Points on a hilly landscape, in no order, each with its height.
From any point a climber takes the steepest step (rise divided by distance) to one of its 2 nearest points. It stops when none of these is higher. Distance is the straight distance between rows; heights are no part of it.
J134 height 0.55: [172 146 136 164  92 123 176 127 159 142  96  90 133  93 124 115 149  87
 110 212]
J478 height 4.74: [164 141 137 101 114 179 160 122 140 113 124  99 166 141 133 150 153 114
 134 184]
J655 height 4.77: [178 109 103 100 165 167 159 111 197 119 106  78 155  71 136 108 120 109
 130 135]
J98 height 0.94: [163 159 143 189 160  88 196 143 153 150 146 119 129  90 102  81 145  86
 102 187]
J859 height 3.41: [ 98 156 142 156 150 124 146  96 119 157 164 148  69 196  69 142 125 156
  80 115]
J539 height 3.95: [178 142 111 118 140 168 166 109 155 172 128 115 138 154 113 151 170 124
 120 121]
J43 height 4.80: [134  87 109 145 150 155 109  84 174 125 151 117 127 185  99 175 141 136
  85 118]
J992 height 4.49: [ 93 140 141 104  84 150  54  85 100 151 147  73 118 158 129 134 109 125
 103  42]
J710 height 1.85: [ 89 135 137 133  84 111 124 167  52  79 101 159 112 120 144 112  89 114
 153 142]
J988 height 1.50: [100 106 134  95 108 141  64 101 106  81 156  95  78 149 166 148  65 136
 155  86]
J885 height 4.53: [ 91 169 126 110  64 124 112 154  44 156  87 128 149 117 122 117 122 148
 140  76]
J997 height 4.31: [145 125 143 112 127  96 113 123  85 102 156  88 153  90 163  63 136  94
 130 133]
J620 height 6.45: [108 141 120 110  66 132  84 147  88 138 133 137 174 143 114 174 137 171
 125 122]
J518 height 5.18: [100 125 149 116  98 148 105 125  90  90 152 101 159 170 116 107 125  97
  85 136]
J61 height 3.31: [144 189 123 122 110 171 192 123 112 176  73 155  68 168 108 140 130 140
 145 112]
J722 height 3.18: [107 116  96 100  61 167  76 146  99 102  75 126 140 133 156 173 103 134
 178  85]
J566 height 5.85: [163 106 119 100 194 162 141 117 181 146 121 103 148  95 134  92 146 117
 133 100]
J74 height 3.06: [115 169 140 128 104 154 163 139 102 138  82 156  92 152 131 126 114 139
 147 122]
J488 height 4.60: [167  99 100 124 222 132 138 124 183 165 135 116 132  89  99  83 160 100
 100  84]
J418 height 2.83: [119 200 153  96 121 149 166 133  72 154 119 131 106 129 143  99 113 150
 154 110]
J799 height 4.51: [162 130 131 106 128  95 122 100 159 135 163 133 113 134 166 159 133 152
 138 136]
J679 height 5.53: [141 128 106 115  83 121 103 148 127 151 129 137 198 122 117 156 180 163
 125 123]
J545 height 5.04: [108 167 125 109 100 129 115 150  82 193 102 126 161 108 121 118 151 168
 139  46]
J513 height 2.98: [114  69 123 133 115 109  82 124 157  84 143  76 190  98 125 116 133 104
  85 145]
J179 height 1.95: [116 100 133 120 153 139 107  98 160 143 123 102 109 142 134 107 138 120
 107  75]
J214 height 3.80: [ 85 138 160 134 139 130 129 121 106 114 133 139 103 147 131  95 107 126
 114 122]
J373 height 5.40: [114  81 148 138 151 126  85  70 176  98 186  80 127 156 119 137 120 124
  71 134]
J165 height 2.03: [ 90 157 155 151  57  98 118 158  51 116 118 147 127 124 119 106 118 113
 114 149]
J675 height 2.23: [100 145 154 161  47 100 113 142  88 116 125 109 154 127 125 107 138  95
  87 171]
J649 height 4.86: [156 150 144 113 131 140 158  94 134 133 163 123  98 156 141 161 127 146
 144 168]
J845 height 6.59: [130 145 121  78  97 107  69 118 103 156 142  96 133 104 174 148 111 159
 177  58]
J549 height 5.84: [129 151 140 107 155 152 155 146 112 130 139 137 175 130 133 111 155 132
 144 132]
J445 height 2.73: [ 94  69 122 139  84  94  69 143 123  74 130 110 171 119 136 121 125 107
 107 149]
J756 height 2.60: [109 136 158 146 171 133 143 154 120 105 163 133 175 119 112  86 142 111
 109 176]
J167 height 4.25: [157 121  94 118 112 120 128 167 130 140  91 168 143 103 146 169 142 171
 180 137]
J576 height 2.20: [145 135 117 122 136 124 129 109 155 174 122 130 107 127 145 124 143 144
 136  65]
J60 height 3.75: [172 109  91 144 213 105 173 145 157 180 145 145 132 116  81 107 180 100
  92  99]
J627 height 3.66: [107 135 103  84  78 154  81 140  47 113 108 114 145 138 144 132  98 132
 165  77]
J341 height 2.08: [ 81 148 158 191 123 135 155 170 103 101 110 155 153 153  85  94 135  99
  94 184]
J452 height 3.56: [131  93 138 109 102 108  97  94 159  98 141  66 110 102 180 123 100 104
 122 156]
J194 height 1.98: [ 92 116 112 156 102  77 106 175 106 105 117 203 149  92 146 142 133 166
 153 141]
J969 height 3.70: [136 101  91 101 136 136  93 155 140 105 112 166 166 113 163 176 138 169
 191 113]
J319 height 5.55: [118 175 122  89 126 124 118 153  70 184 118 132 137 103 143 140 112 190
 184  62]
J166 height 2.33: [177 162  97 141  85  88 179 117 119 200  95 153  55 155  96 186 144 113
 131 122]
J198 height 4.76: [151 152 109 105  96 128 134 163 103 161 119 171 178 110 124 174 171 181
 173 130]
J332 height 6.91: [139 126 144  87 179 169 133 127 139 102 146 103 181 116 152 110 147 115
 137 127]
J529 height 4.37: [144 112 118 190 149 125 188 168 165  86 101 152 142  83  93 120  96  99
 147 218]
J841 height 5.67: [141 105 144  93 192 138 108 106 154 132 176 108 166 134 136 123 154 145
 121  98]
J382 height 5.70: [120 109 145 102 139 188 117 117 115  87 141  84 179 149 111 115 118  95
 109 145]
J493 height 2.49: [ 93 106 133 152  67 115  96 152 115 102 120 131 168 133 121 139 151 122
 102 157]
J45 height 2.62: [138 181 156  92 162 129 152 111 113 166 144 126  93 114 158  92 128 148
 146  80]
J681 height 2.78: [169 155 101 148 122  79 176 117 131 194 107 149  43 129 130 144 131 116
 136 105]
J768 height 4.10: [104 122 124 121  96 132  65 104 125 170 120  82 135 123 142 121 149 126
 106  34]
J642 height 1.16: [174 143 127 185 154  95 193 143 154 152 156 138 139 131  84 132 153  89
  91 207]
J887 height 3.82: [153 102 143  83 112 155 119  80 170 104 126  46 109 130 172 120  98  90
 118 137]
J414 height 4.85: [146  85 134 120 167 125 108 108 169 113 196 102 188 132 118 137 157 134
  87 146]
J588 height 4.01: [109 126 150 117 126 126 122 124 105  84 129 103 125 123 147  78 108  90
 126 143]
J228 height 5.14: [138 178 143  87 112 109 129 150  67 157 136 138 163  91 149 126 135 174
 160 108]
J302 height 1.57: [ 92  99 144 121 105 144  88  74 141  93 128  92  68 151 154 132  72 118
 133 114]
J901 height 4.02: [133  89 130 190 160  97 156 151 176  92 123 133 120  62 102  86  95  99
 117 191]
J327 height 5.16: [145 159 158  97 136 157 154  76 141 113 158 112  52 178 160 150  86 145
 146 161]
J145 height 1.44: [144 138 121 186 128 125 179 144 134 137 111 149 115 151  84 131 153  95
 101 184]
J854 height 3.40: [136  82  90 147 150 102 105 109 181 147 105 133  77 120 139 152 126 124
 141  72]
J72 height 4.16: [159 109 125 136 151  86 139 110 166 124 162 125 111 114 148 132 134 119
 122 180]
J734 height 3.73: [157  73 107 131 163  99 113 100 200 133 127 104 107  87 145 127 123 117
 133 111]
J664 height 1.48: [103 117 158 155 201 141 151 153 137  76 130 187  98 123 114 104  92 128
 144 170]
J912 height 4.39: [174 101 106 127 160 135 148  97 177 139 144 112 136 152 102 162 153 114
 101 141]
J330 height 5.99: [124 163 120  94 122 142 106 112 103 178 136 107 112 119 148 172 103 182
 166  66]
J871 height 1.76: [119 134 126 190 122 120 166 172 127 131  93 177 162 129  99 112 160 115
 106 176]
J197 height 1.91: [154 137  79 136 115 103 150 130 124 187 115 163  63 169  91 191 139 128
 131  84]
J919 height 5.12: [132 150 124  94 154 182 148 140 123 144 103 146 145 137 132 127 144 149
 159  89]
J18 height 4.09: [102 153 107 106  75 133  85 147   4 140 107 102 140 121 112 113  90 133
 147  69]
J624 height 4.72: [136 143 141 101 122 103 119 145  88 126 139 118 156  83 178 103 140 129
 159 112]
J127 height 5.68: [103 120 102 132  91 125  74 118 125 139 159 135 150 165 103 200 136 182
 117 109]
J387 height 2.64: [102  96  99 127 186 141  99 180 139 124 103 203 142 121 118 136 140 169
 163  69]
J29 height 3.43: [104 155 131 168 134  82 165 118 112 173 118 178  33 152 100 111 121 136
 106 102]
J110 height 4.78: [117 123 124 180 144 162 185 147 142  80  79 161 130 126  89 115  98  97
 124 205]
J55 height 3.92: [141  98 134 158 168  77 136 120 166  94 140 139  90  86 136  99 104 120
 122 179]
J239 height 1.59: [ 87 109 142 170 153  92 142 159 121  83 103 189  97 112 130 108  89 128
 147 168]
J153 height 4.81: [ 91 123 142 117  73 144  76 100 106 124 145  84 138 174 127 142 117 119
  89 103]
J290 height 3.25: [143  85 102 105 179 131  95 131 171 111 133 152 135 114 161 158 132 160
 172  92]
J542 height 5.15: [111  85 109 147 115 118  80 110 169 114 150 141 119 174 116 186 133 151
 104 117]
J425 height 5.43: [116 117 166 114 147 143 123  74 140  86 165 107  72 162 141 133  79 125
 120 168]
J442 height 3.60: [182 172 110 111 145 167 189 113 131 193 107 139  95 157 116 138 155 126
 145 102]
J856 height 1.71: [ 88 141 153 118  64 125 114 137  70  75 124 137  78 149 165 132  65 127
 156 152]
J589 height 0.74: [158 158 146 172 108  96 162 149 143 159 148 107 159  94 123 100 165 101
 109 199]
J142 height 2.41: [173 162 125 100 152  96 139 107 127 199 142 135 105 106 149 127 149 163
 157  72]
J329 height 5.69: [109 101 159 118 167 129  93 101 139  91 178 110 109 151 129 122 109 126
 106 131]
J853 height 4.13: [172  84  98 130 148 117 143 119 208 116 123  97 139  70 119 123 121 108
 120 160]
J411 height 3.13: [147 160 120 162 124  95 182 120 117 157 111 164  64 140 120 129 120 123
 115 152]
J226 height 3.26: [141 121 108 150 204 115 153 120 154 153 158 158 139 153  78 113 171 128
  75 123]
J37 height 1.63: [ 83 130 147 120  79 136 110 100 120  78 106 131  50 155 161 148  58 127
 150 134]
J305 height 2.32: [ 89 141 159 167 125 119 119 169  90  79 154 146 175 132 113  99 129  91
 107 177]
J805 height 2.30: [ 91 104  99 144 126 115 103 171 128 126 100 195 146 119 124 139 139 157
 151  97]
J557 height 3.63: [ 93 153 150 140 141 130 131 105 114 159 128 146  57 157 111 123 106 149
 110  92]
J317 height 4.52: [114 131 125 115  85 104  90 131 101 159 108 110 151  99 145 107 156 143
 133  60]
J611 height 5.42: [117 144 123 153 119 183 178 167 134 112  66 167 153 144 106 137 134 114
 141 190]
J783 height 5.36: [135 143 133 114  99 181 146 153 108 100  91 108 178 140 135 120 140  95
 131 157]
J914 height 1.75: [ 88 130 133 167 114 100 128 159 109 101 124 191 130 132 112 133 121 148
 133 161]
J76 height 6.21: [143 138 123 139  80 175 172 153 142 115  67 121 151 121 121 133 139  94
 140 201]
J133 height 2.94: [132 109  98 103 196 132  99 160 148 135 113 186 113 107 148 146 128 171
 199  64]
J244 height 2.90: [116 119 153 145 204 131 138 138 153 114 160 146 141 133  93  92 142 122
  90 138]
J585 height 4.24: [172 136 145  88 102 165 143 106 149 123 122  58 142 115 166 119 135 102
 136 157]
J397 height 5.02: [124 103 146 135 161 142 120  88 156  99 189 110 161 173  99 145 132 126
  75 166]
J670 height 3.30: [134  80 127 108 132 103  99 118 163  96 158  77 153  86 161  95 119 106
 120 127]

Call two points neighbours if one is among the 2 nearest of the other. Go from one point of each pair to the other, from neighbour to neighbour, staying as high as possible. Name the lowest point that can't be avoided.
J76 / J845 | J55
J845 / J332 | J768
J545 / J845 | J317
J620 / J566 | J576
J332 / J329 | J414

For each start below, name the point where the climber stops.
J214 | J845
J914 | J620
J589 | J566
J988 | J76
J302 | J76
J576 | J620
J513 | J76
